Points on a hilly landscape, in no order, each with its height.
A ball rolls from a point to whichever of its 6 nearest points has the largest drop for the distance, and stops where none of them is lower. Distance is the straight distance between rows; heights are no part of it.
<461> height 0.93: [161 108 147 148 120 136  98 122 155]
<360> height 2.96: [ 83 141  83 108 140 130 148 157  80]
<13> height 3.73: [120 111 115 138 118 106 126 121 107]
<805> height 3.25: [117 123 101 114 165 108 153  95 161]
<527> height 1.38: [139 143 170 124  56 141 121 143 189]
<795> height 1.47: [129 120 129 130 136 116 116 117 169]
<575> height 4.08: [106 132 104 125 143 101 151 111 127]
<663> height 1.08: [129 151 158 122  92 127 115 144 187]
<484> height 1.43: [120 132 131 138 109 106 108 139 147]
<576> height 0.14: [156 107 114 125 170 141 146  73 136]
<12> height 3.52: [161  96 131 138 141 134 128  95  92]
<115> height 1.16: [106 156 117 108 114 118 121 168 159]
<92> height 4.22: [128 108 127 155 103 108 134 112  38]
<547> height 1.48: [174 122 190 133  82 153  90 122 173]
<180> height 4.35: [175 119 140 141 178 158 146  89 110]
<741> height 1.39: [169  99 180 166 150 169  96 128 164]
<191> height 0.90: [168 122 166 146 145 166 108 130 194]
<769> height 0.33: [102 146 138 130 104 132 105 185  95]
<259> height 6.71: [128 137  92 115 152 106 171  79 100]
<560> height 1.17: [162 102 145 145 163 153 117 114 165]
<640> height 4.68: [ 86 137  87 111 149 105 169 111 103]
<690> height 4.77: [114 129 112 145 117 114 149 125  41]
<711> height 1.87: [ 78 146 101 112 134 116 136 166 124]
<613> height 2.22: [159 117 179 176 193 175 139 127 194]
<254> height 6.25: [187 130 138 137 165 152 144  79  54]
<443> height 3.75: [ 96 135  82 116 136 130 145 154  39]
<331> height 2.04: [164  90 149 159 158 153 120 111 127]
<467> height 0.58: [141 136 144 116 124 130 112 122 208]
<160> height 1.05: [ 97 173 138  97  94 143 142 169 203]
<466> height 3.40: [104 123 134 148  95 112 120 161  45]
<173> height 2.60: [ 89 136  88  99 127 145 119 187  80]
<803> height 0.10: [127 148 169 124  65 133 110 145 170]
<206> height 0.05: [120 158 149 125  85 128 107 158 153]
<723> height 1.46: [143 112 124 120 169 138 126 115 206]
<615> height 1.81: [103 123 105 114 167 105 138 119 177]
<571> height 4.54: [165  90 146 157 110 127 122  94  25]
<275> height 0.07: [156 114 153 134 140 138 100 124 182]
<23> height 2.66: [ 87 139  96 111 143 119 148 147 111]
<299> height 2.80: [100 121 112 134 132 102 134 128 132]
<56> height 2.16: [ 92 139 105 132 124 118 123 167 111]
<119> height 0.91: [103 150 119 113 134 109 131 149 183]
<111> height 1.49: [111 166 134  86  71 174 146 192 178]
<392> height 0.87: [112 142 106 102 155 111 126 113 222]
<699> height 2.92: [124 105 150 165 100 111 111 137  61]
<286> height 1.09: [159 108 141 139 169 145 120 113 195]
<338> height 5.52: [105 152  99 119 136 106 164 111  46]
<771> height 2.23: [124 131 152 139  85 117  98 154 105]
<328> height 3.50: [ 88 140  86 101 167 110 165 114 143]
<677> height 5.24: [179 118 132 139 135 140 136  73  35]
<406> height 0.76: [103 171 119  96 125 124 131 145 218]
<606> height 4.95: [112 125  96 117 157 102 162  94 131]
<116> height 1.60: [120 158 161 115  67 129 139 141 203]
<636> height 0.08: [171  98 173 157 102 144  78 129 126]
<500> height 1.70: [110 167 119  91  84 150 114 193 127]
<791> height 4.02: [159  95 128 145 124 131 130  91  56]
<94> height 3.46: [ 98 127 119 137 119 106 143 148  74]
<546> height 3.18: [ 96 135  92 103 101 139 111 184  37]
<290> height 2.72: [138  93 139 148 109 113 113 115  71]
<592> height 0.74: [155 101 123 132 182 145 144  94 165]
<123> height 1.26: [101 171 125  95 100 140 128 180 172]
<55> height 5.62: [136 117 112 136 127 109 137  95  57]
<456> height 0.54: [ 88 164 105  94 148 111 131 137 211]
<581> height 1.11: [116 145 135 124 111 111 116 138 167]
<605> height 0.66: [145 129 158 141  82 120 100 136 147]
<334> height 0.95: [164  86 163 151 111 132  88 122  95]
<93> height 1.90: [165 109 163 167 189 166 137 117 168]
<91> height 3.00: [137 105 118 134 137 114 125 106 137]
<517> height 5.23: [133 111 109 132 143 120 143  93 103]
<76> height 7.89: [151 151 104 107 153 115 152  66  70]
<798> height 1.78: [148  94 145 156 125 123 102 114 114]
<121> height 3.93: [ 89 151  75  91 135 131 164 140  37]

Where does a ball stop that starts at each point below?
<606>: <456>
<640>: <206>
<571>: <636>
<791>: <636>
<173>: <206>
<160>: <456>
<76>: <275>
<116>: <206>

Call two points neighbours if one is among the 6 nearest of the other. Go from one point of each pair to the other, from neighbour to neighbour, staying as low as possible. Name the highest point that can't be avoided.
<456> and <206>: <461>
<576> and <456>: <286>
<206> and <636>: <605>

For each start below, name every point that the ball comes to, in order.
<663>: <803> > <206>
<360>: <711> > <115> > <206>
<12>: <798> > <334> > <636>
<331>: <560> > <275>
<527>: <803> > <206>
